Points on a hilly landscape, in no order, each with its height.
A ball rolls from a point to whichever of its 2 nearest points has the largest drop for the distance, and stops where none of them is lower. Distance is the straight distance between rows; heights are no part of it.
j358 (h 62.1): [  3   0   2   4  -6  -6  14  -8 -21   8  -2 -20  11  -4  -3  12   9   6
  -4  10   2  -1  -6  -5 -13   4   3  -6]
j977 (h 39.1): [-16  25  10  -2   6  -5 -11   3  10   1   9   6  -2 -10   7   6  -6  17
 -13   0   1  -7  -8  -7   2  10  -9 -13]
j695 (h 60.0): [ 21   0  -2   8   6   7   8 -18 -19  11   7 -14  -6  12  -1  -3   8   9
 -14   4 -11  -5   5  -3  18  -4  -6   1]
j957 (h 34.7): [-15  15  12   0   2  10   5  -9  17  -1  11  12   7  16   5  10  -9  -1
 -13  -2 -12   6  -8  -3  13  11  -9   6]
j811 (h 37.8): [ -9   9  -1   0  -8   8  11 -17  23   9  10  12   0  10  11   1 -14   3
 -16   4  -8  18 -15   6   5  17   0   5]
j307 (h 21.4): [-13   1   1   2  -1   8  11  -3   0   6   4   1  -7   3  -7 -15   2 -14
  -1  10  -5  -1  14   3 -11   9  10  10]
j883 (h 54.0): [ -5  -5  -8  10  13   4   5 -13   1 -18   0  -3   0  12  11  -2   0 -11
   2  11  14  -6 -11 -16  16   8  21   3]
j304 (h 52.7): [-15   8  13  -9   9   1   7 -10   5  -2  -3   0  20  25  -7  -2  -4 -19
  17  -1  -3   1   1  -5   0   5 -13   6]
j23 (h 38.5): [-12   4   8  -3   4   3 -10   9 -18 -12  -2  12  -7   6 -11   6   0  -5
  -3   2  -6  -1 -16 -12  -4  -3 -15  11]
j583 (h 43.7): [-13   4  27 -16 -19  -6   7  19   5  -1   3  -6  16   5  14   4  -8  -1
 -10  -7 -17 -16  -2  16   8   5   1 -11]
j93 (h 45.5): [ 18 -12 -16  -7  -3   1  -3  13 -13 -12 -12   3  -5 -12  -1  22   1   2
  18  -4  34  11  14   5  -5 -13  -6   4]
j359 (h 71.3): [  2  -7  -9  13  19   4  13  -9   6   2  -5 -21   2   3  24  -5   0  18
   0  -2   3  -8  20  -6   1   5  12  -3]
j841 (h 51.2): [-11  -5   4   4   3   4  11   4  -2 -10  -1 -24   2  -5  10  -3   6  -5
  -5  18  -9 -23 -16 -17  -8  14  35 -10]
j74 (h 56.5): [ 11   5  -1 -17  -2  17 -14   4 -24  -4   0  17  -4   2 -11   0  -3  10
  -5 -14  -6  13 -13   7 -13  -5 -15  -8]
j631 (h 71.1): [ 15  16 -12  19  11  -8  -9 -10 -13 -10   2   8  -7  -9   5   6  -5  31
  -6   6  22 -16 -18 -16  10   4  15  -9]
j878 (h 56.8): [  0  -9 -11  17  17  -4  -3 -18  -6   2 -12  14   5   6 -11 -16  -1  -6
  19   7  11   4  -7 -11  -8  -3   3  13]
j558 (h 58.7): [ 10  -5   2  -4  -3  -4  11   9 -11 -16  -7 -16   4   4  -8  19   6  -8
   2 -25  -4   7 -17  -1   1   0 -12  -2]
j361 (h 54.2): [-18  13  22  -8  -4   0   0   2  10   3  10  10  23  11  -4  -2  -3  -9
   5  -6 -10  -2  14   5   2   5 -18  10]
j798 (h 59.3): [  0   5  -2  -8 -13   7  21   2 -15 -11  -2 -23   8   5   3  17   4   0
  -4 -32  -5  15 -10   6 -10   3  -5 -13]
j639 (h 20.7): [ -7 -27  -2 -20  -4  -2   9   9   3  -4  -8  -7   2  -1  25   7 -11   0
   6  12   5  13  16  17 -16   3  14  -1]
j893 (h 38.6): [ -3  -2  -1   8  -8  10  14  -7  -5  -6   9  -8 -19   6   0   2   5 -12
 -12  12  -8  -7  -8 -10  22   1   0  21]
j652 (h 59.9): [-11  15  18  15   1  -4  -5  -5   8   5  -2 -18  -1   1   1 -27   6 -10
   4  11  -6 -23  16 -11   5  15   6  -3]
j894 (h 73.9): [-15   1   8  -2 -16  -9   4  15   6   0   6  -3 -11 -21  17   5   6   9
 -19  11   6  -2  -1   6   4  -2  -2  -5]
j288 (h 47.9): [ 12  -7 -11   4   4   1   7   8  -7   4  -7  -7 -20  -4  -9 -22  -4  -5
   0   3  -3  -3  20  19 -11  -4   0   1]
j965 (h 36.7): [ -3   5   7  -8  -8   0 -11 -11  -3  -5  -4  20  -4   7  -2  -4  -9 -12
   2  11   5   7 -27  -2   2   2  -9   2]
j481 (h 31.3): [ -7 -10   2   9 -14  -7  12  15   5   5  -3 -13 -19 -18  -6 -14   5 -12
  -4  12 -13 -12   2   6  -9   2   5  10]
j963 (h 42.8): [-23  16  15  -1  -4  -7  -2 -10   9  -5  -5 -10  10   1   7   7  -2   1
   8   4  11   4 -12 -10   7  18  -7  -8]
j482 (h 61.4): [  0  -2   3 -10  -2 -10   4   2 -32 -10   1  -4  22   4   1   7  -8  17
  -4  -3  11  -2   3   8 -20   3   5  -4]
j554 (h 53.8): [  4   2   2 -17  -5   0 -10  12   1   2  14  19 -10  -9  -9 -14   1  -5
  -8  -3  -4  -3  19  22 -19  -2  -2 -13]
j27 (h 52.2): [  1  12   9  -2  -1   6 -10 -12  12   5  11   8   3  10  16 -11  -6   4
 -11  14  -4  -4  11   9  30   0 -13   8]
j176 (h 73.8): [ -2   5 -13   8  11 -16  -4 -12  10   1  -2   9   2  -8   9 -11 -18  22
   3  -1  10   6 -10   0  -3   8   3  -6]
j903 (h 75.4): [  6   5 -22  13  11  -8   2 -18  12  -4  -1  13  10   8   6   1 -14   8
   8  -4  16  19 -24  -3  -9   3   9  -1]
j136 (h 65.7): [  7  13 -11  -7  12  16 -16 -21  -8   4  -2  24  -6  14 -15  -8   1 -10
   8  -2   7  16 -14  -2 -13  -4   0  -3]
j933 (h 55.1): [ -9  10  -2   9  16   0   4 -16   3  14   1 -14   9   2   1 -14   9   6
   5   5   1 -15  13 -11 -11  15  22 -20]
j51 (h 32.7): [ -4  -5   2   0   3   2  -5   6  13  -2 -11  -3 -16  -3   3  -8   2  -4
   1  -5   2   4  15   8  17  -3 -21  19]
j911 (h 40.8): [ 15   0   9 -18   9   9 -12   3  -9 -20   3   3   7  17  -1  14  -8  -5
   0 -18   6  -1 -16  -7  14 -13 -13  -2]
j651 (h 7.5): [-16  -6  -3 -10   4   4  -1   1   1   6  -8 -25   4   1  17  -5   2   2
   6  16   3  -8  25   5 -18   0  14  -3]
j287 (h 61.9): [  0   6   3  -3   8  -2   6  -8 -20  -4   4   4  21  10  -3   0   0  18
   2 -10   1   6  -5   1 -17   2  -4  -8]
j129 (h 63.9): [ -7  19   4  19   5   3 -13 -11   5   2   4   6  -1   0 -11 -18  14   4
  -4   9 -11 -19  -3 -23   8   5   3  -2]
j67 (h 60.3): [ -7  12  10 -14 -16   3   5  -4  -6   0  -9 -24  11  -6   8   7   9  -2
   1 -15   6   0  -7   2 -10   9   1 -25]
j85 (h 57.1): [  0   1  -7  -7  -4   3  13  -3   5   3   8  -9  20  15   0  20  -6  -7
   3  -8  -5  27  -9   7  -7   1   1 -14]
j95 (h 36.9): [ -5  -4   0   1 -16 -19 -11  21  12   6   2   8  11 -21  -5  22   1   3
   5  -1  -1  29  14  13  -1  -5  -9   9]
j955 (h 69.6): [ 10  -7 -18   9  17  -3   5 -17  -1   8  10   3   6   9   3   0   2   9
   2   7  17   1   8  -8  -8  -2  17  -4]
j271 (h 36.6): [-12  -2 -22  11  -4   9   7  -3  19   5   3  14  -7  -8   0   9  10 -23
  10  -4  14  20 -10  -3  -9  -6   7   5]
j308 (h 55.6): [  9  -4 -11  10   7  -4   6  -8   7   6   3   4  -5   6  10 -10 -11  13
 -11  12  -7  -7  -3   4  12  -2   1   5]
j879 (h 50.8): [-13   7   7  -4   3  -2  13 -11   9   7  -5   3  25  17  -3  -8  -7 -10
  16  -6   0   8  -4   2  -8  10   5  -8]
j951 (h 63.2): [ -5 -11   0   5  -4  -8  10   3  -2  -5  -6 -14   8  -9  12  21   5   7
   0   6   8   3  -6 -10 -10   2  14  -2]
j611 (h 47.7): [ -6  -8  -4   3   7   5 -20  -1 -10  -3   4  25  -5   0 -10   0   6  -5
   6  20   3   5 -20 -27 -13 -10  11  15]
j484 (h 49.6): [ -5   3  12 -11   3  -6 -13   6  18  -5  -2   9   7   9   3   3 -13  -3
  10 -13   6   4   3   5  16  -3 -16   4]
j571 (h 65.3): [  2  11   0   8   9  -7  -6  -6   1   9  15   8   7  -4  -7  -7  18   6
  -1   6  -6 -14  -6 -19  -3   5  15 -18]
j668 (h 49.8): [ 14 -27  -5   6  -5 -14   0   5 -13  -3  -8  -8  10   0   2  15  -3   6
  11   8  13  -2   9   0   3 -11   3  11]
j270 (h 55.2): [  3   6  -5  -3   6   3 -14  11 -22   5   6  23 -13 -17  -9  -9   0  13
  -6  11  -1   0   6   4 -21  -9  -7   0]
j216 (h 74.6): [-13  -1  -2  15 -22  -5   3   2  11   6  -4  -5  -8 -31  30  -3   9   7
  -5  15  14  -5   0  -2   9  -3   6  -2]
j908 (h 50.7): [-10 -12 -15   9  23  -4  11  -5   0 -15  -7 -10  -7  10   5  -9  -9 -11
   5   9  12  -7 -12 -14  -7  12  21  10]
j503 (h 41.8): [ -9  12  16   1 -26  -5  -6   6  39   8  -1  -8  -2 -14   0   2   6  -8
   2 -22  -4  -4  -7   7  17   9  -2 -10]
j234 (h 59.8): [ -7   2   4 -16  -7  12  12   2 -14 -11  -7 -27   5   7   7  18  11  -4
  -2 -23   0  -1 -14  -5 -17  10  12 -19]
j820 (h 47.5): [ -9 -19 -14  12  12 -12  15   6   3  -7  -5 -15  -2  -2  10   1   3  -5
   0   5   1  -9 -15 -12 -14   7  35   8]
j102 (h 72.4): [ 16 -11   0  -2   1 -11  -1  15   3  10 -12 -15   4   2  12  -3  -4   7
   5  -4   0 -11  18  16  10  -9   8  -1]
j203 (h 60.8): [-16  11  16 -20 -11   1   0   8 -13 -12  -4 -23  24   3  21   4  -2   5
   4 -16  -4   0   4   5 -25   5   0 -21]
j876 (h 28.4): [ 16  -6   0  11   1  11 -15  -7   0  12   0  15   4   4 -11   4   7  -7
   2   1 -17   7 -13  -9   5 -14  -5  11]
j52 (h 29.9): [  4   5   1  -7  -5  10 -10   5  12   4  -3   7 -15   2  -8  -8   8 -13
   0 -12   1  -1  22   7  11  -5 -19   5]
j607 (h 33.7): [-13   4 -17  -2  -3   1   5  12  25  -6  10   7  -8 -21   2  17   4 -12
   6  -4  18  19 -10   2 -13  -7   2  -2]
j273 (h 40.2): [-10   1  16 -10  -6 -13  -9  30  -1   4   6  -7   9 -13  -4  -2   4  11
  -4  -6 -15   5  25  18   1   6 -13   6]
j409 (h 38.0): [ -1  -7   6   3 -10  -9  -9  15   9  10  -2   5   6 -17  -7   7   8   1
   5  -1  -5  14  20   2   6  -5 -16  17]
j617 (h 52.6): [ 14 -11 -16  -5   4  -7  -4  25  13 -14   3  19  -8 -12  -9  -3 -14  -8
   0  -9  -5  17  20  17  -5  -1   1  -6]
j480 (h 57.8): [  4  -6  -5 -15  -7   3   8  11  -1  -4   8   8  11  10 -10   9  -7 -19
   6 -11  -2  18  -6   4 -10  -2  -3 -10]
j418 (h 46.5): [ 17   3  -7  -2  10  -6   2   0 -22   4  -2  -5  -6   0 -10 -26  -1  16
  -3   5   0 -12  22  13  -9  -7  -4  -8]
j185 (h 69.2): [ 23 -11  -9   2  -1  -8   8 -14 -19  13   0  -7   8   8   4   0  -4  20
  -2   4  10  -9  -2   7 -10   4  15  -9]
j512 (h 75.3): [  0  -6 -12  13  -5   1   1  -6   6   6   0  -3 -10 -16  25   0   4  11
  -3  12  19  -3   9  -8   6  -7  13  -3]
j960 (h 32.3): [  6  -8  -5   0  -5  12  -7   4  15   3   5  21 -21   0 -19 -10  -1 -18
  -2  -4 -11  -1  18  12  -1  -4 -11  11]
j753 (h 33.6): [ -9   8  10 -14 -13  16   3   0  -8 -12  -3   6 -14   9 -15  -2 -10 -19
 -12  -7 -17  -1  -4  17  -4   8 -20  10]
j742 (h 44.4): [-14   8  24 -14 -10 -11   5  18   2  -4   0  -7   8  -6  19  -5 -12   6
  -8   3  -3 -14  -8   9  -9   8   7 -18]
j301 (h 57.2): [ 12   3  -1   6   7   2  -4 -11  -8  10   9  10   5   9   6  -5  -9  23
 -13  12 -10  -8 -10   3  22   2  -6  -5]
j765 (h 48.6): [ 30 -22  -7   2  -1 -19  -2   7  -2   4  -8   1  10   3  -1  15  -4  11
  15  -8  27  -9  16   3   6 -12   8   1]
j547 (h 72.0): [ 12 -17  -6   7  10  -3  11   4  15   0 -12 -24  -3   0  23   4  -4  12
   0  -8  -3  -4  20  -1  12  -7  10  -4]
j17 (h 42.6): [ -3  -2  -1   0  -2  10 -23 -10 -17   0  -2  32  -3  -1  -7   0  -5  -8
   4   5   2   1 -30  -6 -11  -7   6   1]
j809 (h 42.0): [  7  -8   6  -5  16   5 -13  -5 -16  -9   3  10   8  18  -7  23   0  -2
   4  -5   7  -1  -4 -16   4 -18  -1   8]
j380 (h 47.1): [ -4  10   8  -8   9 -10  -8  -1   7 -10  -4   8   4   8   2 -16 -15   4
  10  -5   7 -14  -8   2   5   6   3 -15]
j555 (h 56.2): [  5  -2   2  -8  -6   4  10  -6   6   7 -10 -25  26  11   8  20  -3   1
  15 -11   2  14   5   7  -9   2   7  -8]
j120 (h 58.6): [ 26   8  -4   8   2   6  -2 -17 -10   3  -1  -4  -8   0   6   4   0  18
 -14   1  -1  -4  -6   4  23   0  -8  -3]
j508 (h 40.0): [  6   9   2  10 -20  -5  -3   1  34  11  -2   3 -11 -18  -1   0   5  -3
  -4 -18  -5   4  -8   1  23   0  -6   3]
j855 (h 55.9): [  9   0   5  -8  11   7 -15   8 -30  -7   7  16  -8   1  -5  -4  -7  10
  -7   0  -1  -2  -2   4 -11 -10 -15   1]
j158 (h 55.3): [ 12 -12 -12  15  -7  -3  14  -8  -7   7 -14  -6  -7  -1 -13   5  -3   5
  -4  -5  -9  13 -14   4   7  -1 -10  12]
j77 (h 49.4): [ 11  -6 -17  -5  17  11  12   4 -11   2  -6  -4 -27   3  -9  -7   7  -2
   0  -2  -3  -2  15   5   1  -5  -5   1]
j59 (h 30.1): [-15   4   8  -7  -9  12  15   0   0 -11   0  -4 -22  10  -5  -4  -7 -16
 -14   3  -5  -7  -6   5  -2  14  -5  12]
j924 (h 49.7): [-15  -7  -6   8   8  -6  14   4  -5  -9   9  -9  -3  -5  12   3   2  -2
 -17  18   4 -13 -15 -11  -2   9  26   4]
j794 (h 64.3): [  3  12   7  17 -11   5   7 -19   1   8   4  -4   4  11  -3  -8  11  -5
  -9   4 -14   0  -5  -7  15  11   4   4]
j110 (h 62.0): [-16  16  14  13   3  -3  -2 -10   7   6   2  -3   8   5 -19 -19   8  -2
   6  10 -19 -20   3 -17  10  12  -2   9]
j428 (h 52.4): [-13  -3  -2   4  -3   1  12  13  16   3  -8 -22  -2 -11  16  -2  14  -7
  -3  -1 -14 -15  -9 -15 -13  10  33 -15]
j39 (h 53.9): [ -5  -4  -4   0   0   2   1  -9  17   7   9  10 -12   0  19 -10  -8   4
 -16  10  -5   5   5  10  17  -2  -4   9]
j363 (h 57.6): [  4   1   0 -12   3   8 -10   6 -10 -11   0  19 -17  -7  -6   7 -10   1
  -1 -18   4  11 -27   3  -4  -8 -11  -2]
j709 (h 37.6): [  7  -3  -2  10 -27  -4   5   4  20  10 -10   2  -9 -15 -10   2   9  -9
  -1  -9  -3  11   3  10  12   2 -14   8]
j344 (h 67.9): [  7  -3  -8   6   5  -6  14 -21 -14  10  -1   1   8   6  -3 -11  -2  14
  -2  13   6   8  -1   6 -14  10   9  -5]
j754 (h 44.2): [  1 -21 -13  11  -7  -1  10   5  12   3 -15 -14  -5  -9  16   1  10 -14
   8   2   4  -3  -7 -13  -6  -2  29  -1]
j764 (h 30.8): [  7 -11  -6   4  14   3  -3   6  -5  -3   8  -2 -15  -5   4 -11  10  -9
   5  19  15 -20  17 -12   8 -15   9   9]
j330 (h 39.6): [  6   5   2 -10  11  15  -1  -6  -6  -8   5  -3  -3  15  -4  14  -1  -4
  -4 -12   0   5  -2  -1  15   0 -14  -3]
j26 (h 39.2): [-15  -6  -1  19  -4  -4   2   5  10  -2  -6  -8 -25 -18   8 -20  -1  -2
 -14   7  -4 -13  14   4  12  -5  -8  25]
j286 (h 40.7): [  0 -19 -23  10  -7   4  10  -6  22   7  -3  -7  -3 -13   8   5  17 -18
  13  -6   9  12  -2  -8  -6  -8  20  -2]
j948 (h 51.9): [ -2 -15 -15  15   8   2 -13  -3  -6  -3  -9  18 -10  -8 -11  -5   8 -11
  15  14   5  -7  -3 -22  -6 -14   2  18]
j839 (h 28.1): [ -9  -6   4 -15  -9  -7  10  -5   0  -7   7   9  11  10  18  13 -18  -8
  -4  13  10  13 -17   7   1   7  -2  -1]
j204 (h 53.2): [ 18   0  -7  -9   1  -1 -16  20   7   2   0  21  -5 -11 -12  -7   1  -3
   6  -9  -3   6  12  20  -2 -12  -5  -9]
j660 (h 22.9): [  8  -2   4   6   3   7 -14 -13  -9   4   0   8   2  13  -9  -5   9  -4
   8   6  -2  -5   6  -8  14 -10  -8   9]
j238 (h 54.9): [  3  -2   0  -4   4   7  11 -10   7   8  -8 -19  12   6   7   7   7  -5
   5  -3  -6   0   1  -7 -11   8  19 -19]
j174 (h 54.4): [ -2   1  -2  -8  -6   7  -9  17  -1  11   0  26 -13 -21 -14 -12   7   0
  -5  11  -6  -1  20   9  -9  -4 -10   2]
j690 (h 39.4): [-11   1  11   2  -3  -7   1  12   8  12  -3 -17   7 -14   1   2   9  12
   0   1  -3   6  24  12   0   1 -10   3]
j197 (h 67.2): [ 11  11  -8   7  13   9  -4 -11  -2   9  11  12   0   5 -26  -2  13  -5
   0 -16 -14  13 -13  -8  -8  -7   5  -9]
j976 (h 33.3): [ 11 -13 -15  10  -5  15  -7  -5  16   8   8  21 -11   0  -6   5   9 -16
   3   6  -8  10   4 -11   7 -12  -2  17]
j910 (h 40.3): [-23  27  16   0   5  -2  -1   0  20  -7   5   5   6  -3  -1  -5   1   6
  -1  -6  -3  -8  -8  -9   0  16  -5 -12]
j468 (h 35.5): [-13   2   7  14 -12 -12   4  15   8   4  -1  -2 -17 -15  -2 -18  -7  -1
  -8  15 -17 -16  -1  10   4   1  -7  27]
j192 (h 52.8): [ 22 -17 -10  15  -8 -11   0  -3 -11   5 -11   7   6  -4 -11  13  -7  14
   1   4  -4  15 -13   3   6 -14  -6   9]
j485 (h 61.1): [ -2  -2  13 -21  -5 -12   3  11 -22 -11   4  -9  30   9  22   3  -2  14
   4 -15   8   1  10  16 -18   0  -3 -12]
j65 (h 41.5): [  0  -5  -3   9   6  12   4   1  -4  -4   4   1 -21   3  -3   4   4   2
 -20  11 -15  -6   4 -15  19  -8 -10  22]
j832 (h 33.5): [ 15 -16 -19   2   6   9   0   0  -1   4  10  13 -10   2   5   2  14 -20
   2  15   5  -1   9 -14   9 -12   8   9]
j851 (h 35.4): [-10  -5 -13   2  -6  -8   2  17  28   4   5  -2  -1 -22   7  18   7  -2
   9   0  12  29  12   5  -8  -9  -4   2]
j126 (h 51.0): [ 18 -21  -2   7  -7 -21   1   7  -7   2  -7  -6  21  -3  -3  22  -5  16
  -1   4   3  13   5   8   8 -13  -7  11]
j783 (h 48.5): [  1   2   6  -4   5 -15  -3   6  12  -3  -4   5   9   3  -3  -6 -19   7
   3 -12  -2   0  -4  10   1  -2  -7  -5]
j553 (h 37.1): [ -1   8   6  -6  -6   4 -13   5   5   2   8  16  -4  -2 -16   1   0   2
  -7 -11 -14  10   3   7  -8  -2 -18   5]
j564 (h 50.9): [-10   8  17 -13  -2  -1 -10  -1  11  -7  -1  12   2  11   8 -10 -17  -7
   5   6  -2  -7   7   9  23  -2 -18  16]
j927 (h 70.5): [  2  -6 -14  12  20  -5   9 -11   9   1   5 -13  11   4  13   6   4  21
   2   1  12 -13   9 -14 -11   6  27  -9]
j828 (h 37.0): [ -7  -1   5  14  -2   0  -9   1  20  -2 -10   5 -18  -7   4 -18  -4  -2
  -7   1 -11  -3  12   0  28  -3 -12  34]
j142 (h 50.6): [ 11 -17 -13  -6  16   3   3   9  -8 -13   2   8 -11  12  -8  -5  -1  -6
   0   4 -12   2  22   3  -3  -7  -2   3]
j395 (h 31.5): [ -6   5   8 -13 -18   3  -7  -4   3  -6   7  12   9   8   3   6 -14  -3
 -10  -1   1  13 -16   8   6   3 -16  -2]
j499 (h 42.9): [ 13  -1   5  -8 -11  -2 -15   8 -11  -8 -21   2 -12 -13 -12  -1   1  -7
  15  -7   3  -2  -1   2   6 -14 -20  10]
j625 (h 45.8): [  6  -7 -10  -4  12  15  -6 -10   0   8  19  15  14  16 -11  20  10 -13
  -1   6  -5  18   4 -14   7 -12   1  12]
j833 (h 46.0): [-11  20   3  -3  -1  -8 -13 -13   5  -2  -4   7  15   1  -3  -6  -5   6
  14  -2  10  12 -17   0   1  10 -10  -5]
j627 (h 72.9): [  0  -9  11  -6 -12  -4   6   7  -5   3  -9 -22   4  -2  13   0   3  -2
   3   9  -1  -9  12  12   5  -5   2  -6]
j28 (h 72.7): [  1  16 -14   5  14   1   3  -8  11  -4   1   5  -7 -11   4   4   0  13
   2   0  18   4  -5  -6  -5   1   9 -12]
j931 (h 57.5): [  9  -5   3   0 -11   1  17   3 -17  -2 -11 -10  -5  10 -15   5  -5  -8
   0 -10 -15  11 -17   8  10   4 -14   7]
j446 (h 71.9): [  6  20  -5  15  10  -1 -13  -8   0  -5  10  11  -4 -19   2  14   8  22
   0  -3  19 -10 -11 -19   1   1   4 -16]
j495 (h 43.3): [  4   3   0   3   5   4  -1  12  -8  -7   5   8 -24  -8  -1   0   6   5
 -13   3  -2  -4   7  -1   6  -8 -12  11]
j73 (h 43.0): [ -3  10  25 -11 -21  -9  -1  16  25   9   0  -5   8  -6   7   2  -4  -7
  -5 -19 -13  -5   2  19   5   5   1 -14]
j101 (h 44.6): [ -2   5   3  -1   2  -2   2  19 -17  -7   5   3 -17  -9 -12 -14  -5  12
 -15   8 -12 -16   0  11  -1  -6  -3   2]
j514 (h 38.4): [  8  11  10 -15   3  17 -11  -6  -7   3  18  11   5  13 -10  10   0   0
 -12 -14 -12   3   2  -2   2  -7 -19  -7]
j655 (h 70.2): [ 15   5  -5   9  10  -7   1 -10 -21  -7   2   2   0   5   2   0   2  16
  -5   2  13 -18  -8  -9  -1   6  14  -8]
j866 (h 24.3): [ -2 -22   1 -15  -3 -15  10  13   6  -8   0   2  11   2  15  10 -21  -3
   1   8   1  12   1  13  -7   3   9   0]
j877 (h 27.4): [  7 -11   5   4   7  -4  -2   2 -10   0  -3  -2  -7   3  -9  -9   4  -6
   7  10  -1 -18   5  -6   4  -8  -7  13]
j489 (h 46.4): [ 17 -13 -11  -7  -2   3   0   5  -2  -1   7  -9   6  -3  11  23   3  -1
   8  -3  24   9  15  -1   1 -21  -1  -4]
j586 (h 65.8): [  2  -3  -9   4  -6  -7   5 -13 -16  10  -5   8  20   6 -14  -4  -1   2
   6   7  -3  19 -12   4 -13   7  -7   4]
j56 (h 40.9): [ -4  10  17  -5  -6   7 -18   9 -19 -13 -12   6  -3  -1 -18   4   8  -9
   9 -11   1  -1  -6  -9   0 -11 -25  12]
j618 (h 34.6): [-12  12   5  10  -2  10  14  -1  -5  -6   6 -19 -25   0  -6  -3  -5 -12
 -19  10 -13 -13  -8  -4  15  18  -1  14]
j263 (h 45.0): [-18   6  21 -16   2 -17 -10  21   2   0  -6 -13  13 -11  11  -8   1  18
   2 -16  -4 -14   4  14  -1   9   8 -14]
j317 (h 35.8): [ -7  -1  11 -14  -6  10  -1  15 -15 -17   1  15 -14   7 -13   7  -4  -9
  -7 -11 -15  13 -10   5 -11   1 -25  12]
j231 (h 64.0): [  0   6 -13  -3   1   5  -8 -20 -14   6  -4  13   7   4 -19   5  -2  -2
  12  -2  16  25 -13   0 -17  -2  -9  -3]
j710 (h 45.3): [  8   5   6   2   3  -6   7  10 -23   1   6  -9  -4  -1 -16 -20   4   9
  -9  -1 -16 -20   3   8 -10  -1   2  -5]
j797 (h 27.1): [ -7   0  11  -2  -8  -1   8   8   0   2   0 -11 -12  -5  -9 -22  -1 -19
   7  10  -7 -25   4   0  -7   4   3   7]
j210 (h 61.0): [  3   1   6  -6 -17  -6   4  -2 -23   3  -8 -30   0  -7   7   3   9  11
   1  -1   6 -15  -4   1 -10   6  15 -19]
j939 (h 67.1): [ 12   5  -8  -3  12  22 -19  -8  -7  -1  -2  22 -14   3 -24  -3   1  -6
   3 -20 -12   8 -18  -2 -11 -12  -3  -3]
j113 (h 55.0): [ -9  12  24 -16   2   0  -2  10  16   6   4  -1  19  10   2 -13  -9  -9
   6 -10 -11  -4  29  21  15   4  -9   4]
j834 (h 47.6): [ 24 -22 -17   5   1  -6   6  -3  12   2  -1  -2  -4  -1  15  14  -2   4
   9   2  28   0   8  -1   7 -14  17  -1]
j757 (h 62.7): [  5   6  -5  -4  16   0 -10 -21 -20  -8  -1   9  16   9  -9   8 -10  14
  14 -10  20  13  -8   0 -20  -8  -8  -3]
j420 (h 45.9): [ -6   8  12  -7  12 -23 -11   7   6  -5  -7  -7   8  -1  14 -15 -12  14
   7  -7   7 -25   1   8   9   6   7  -9]
j677 (h 35.0): [  6  -8  -1   1 -20   5   1   3  21  11   5  15  -7  -2 -18   4  -2  -6
  -6  -9 -17  10  -1   9   3   0 -11   5]
j582 (h 48.4): [-10  17   5  -4   5   0  -7 -17  12  -3   3  14  20  13   0  -4  -6 -11
  19  -1  14   9 -11  -7  -5   5   0 -10]
j559 (h 36.8): [ -8  15  18   1  -8   4  15   1  11   5   9   0   3   7  -8   8  -6   2
 -21 -13 -24  -5   1   6  11  10 -12  10]
j295 (h 58.0): [ -4  25   9  12  -5   5 -11  -9   2  -3   0 -18  -5  -7  -4 -24   9   5
  -1   7   6 -17   9 -11  14  20   9 -23]
j349 (h 14.0): [-20  -1   5   1  -1  10   6  -5   1  14   3 -21  -4  -1   8  -4  10  -6
   0  18  -3  -3  18  -7  -8   1   5   4]
j209 (h 43.9): [  3 -19 -12  -3  14   1  -3  -5 -12  -3   7  10  10  11 -13  20   8 -11
   7   5   6  10 -11 -18   1 -11  12  13]
j535 (h 73.5): [ -6   0  15  -9 -19  -7   0   7   1  -2   1  -6   4  -8  15  10  -3   3
 -10   6   6  -3  -3   4  16  -2  -7   1]
j172 (h 56.7): [  2  21  -5   7   7   6 -12 -11   0   7   4  -8  -6  -6   1 -17  12  10
   4   3  15 -15   8 -14   4  12  17 -32]
j221 (h 14.1): [-18 -12 -10 -14  -1   5   7   0   6   2 -13 -19  -6  -5  24  -1   0  -5
   4  13   5  12  19   5 -27   9   9  -2]
j656 (h 61.8): [ 13   5   0   9  -1   9  12 -24 -15  10  -5 -26   7  13  -7  -2   9  -5
  -5   3 -10  -3   2   0  10  11   9  -9]
j930 (h 37.9): [-14  12  16   4  -5  -3   5  14  10   1  13   7   0  -5  -1   3  -5   8
 -22  -4 -16  -4  -9   8  -2   6  -9  -6]
j119 (h 66.2): [ 14   1  -9   4   7   3   0  -9  -4  17  12   6   6   5 -19  -4  18  -7
   1   0 -10  -6  -5 -15  -1  -5  15 -10]
j672 (h 44.5): [ 15  -9  -8   2  -4  -3 -11   8  -7  -4 -19  -2  -5 -11  -7   2   2   4
  20  -7  21   5  15  11   3 -13 -11   7]
j376 (h 56.9): [ -5  -7  -6   6  13   9   4 -10 -12 -13  -5  -9  -3  16   2  13   0  -4
  -6   8  10   1 -18 -18  21   7   4  19]
j350 (h 53.5): [ -8  -2  -2   5   8   2   4  -1  18  13   1 -16   5   2  12  -4  13  -6
   5   1  -9 -15  -1 -18 -10   4  25 -20]
j642 (h 51.8): [ 13 -10 -16  -4  20  -1   2   8   8  -8   4  10  -3   3  -6   3  -8  -1
  10  -5  -8  25  19   8 -11  -7  -8  -3]

For each start below, name the point where the ball stops.
j197 => j820
j783 => j677
j798 => j59
j855 => j59
j948 => j651
j656 => j677
j361 => j957
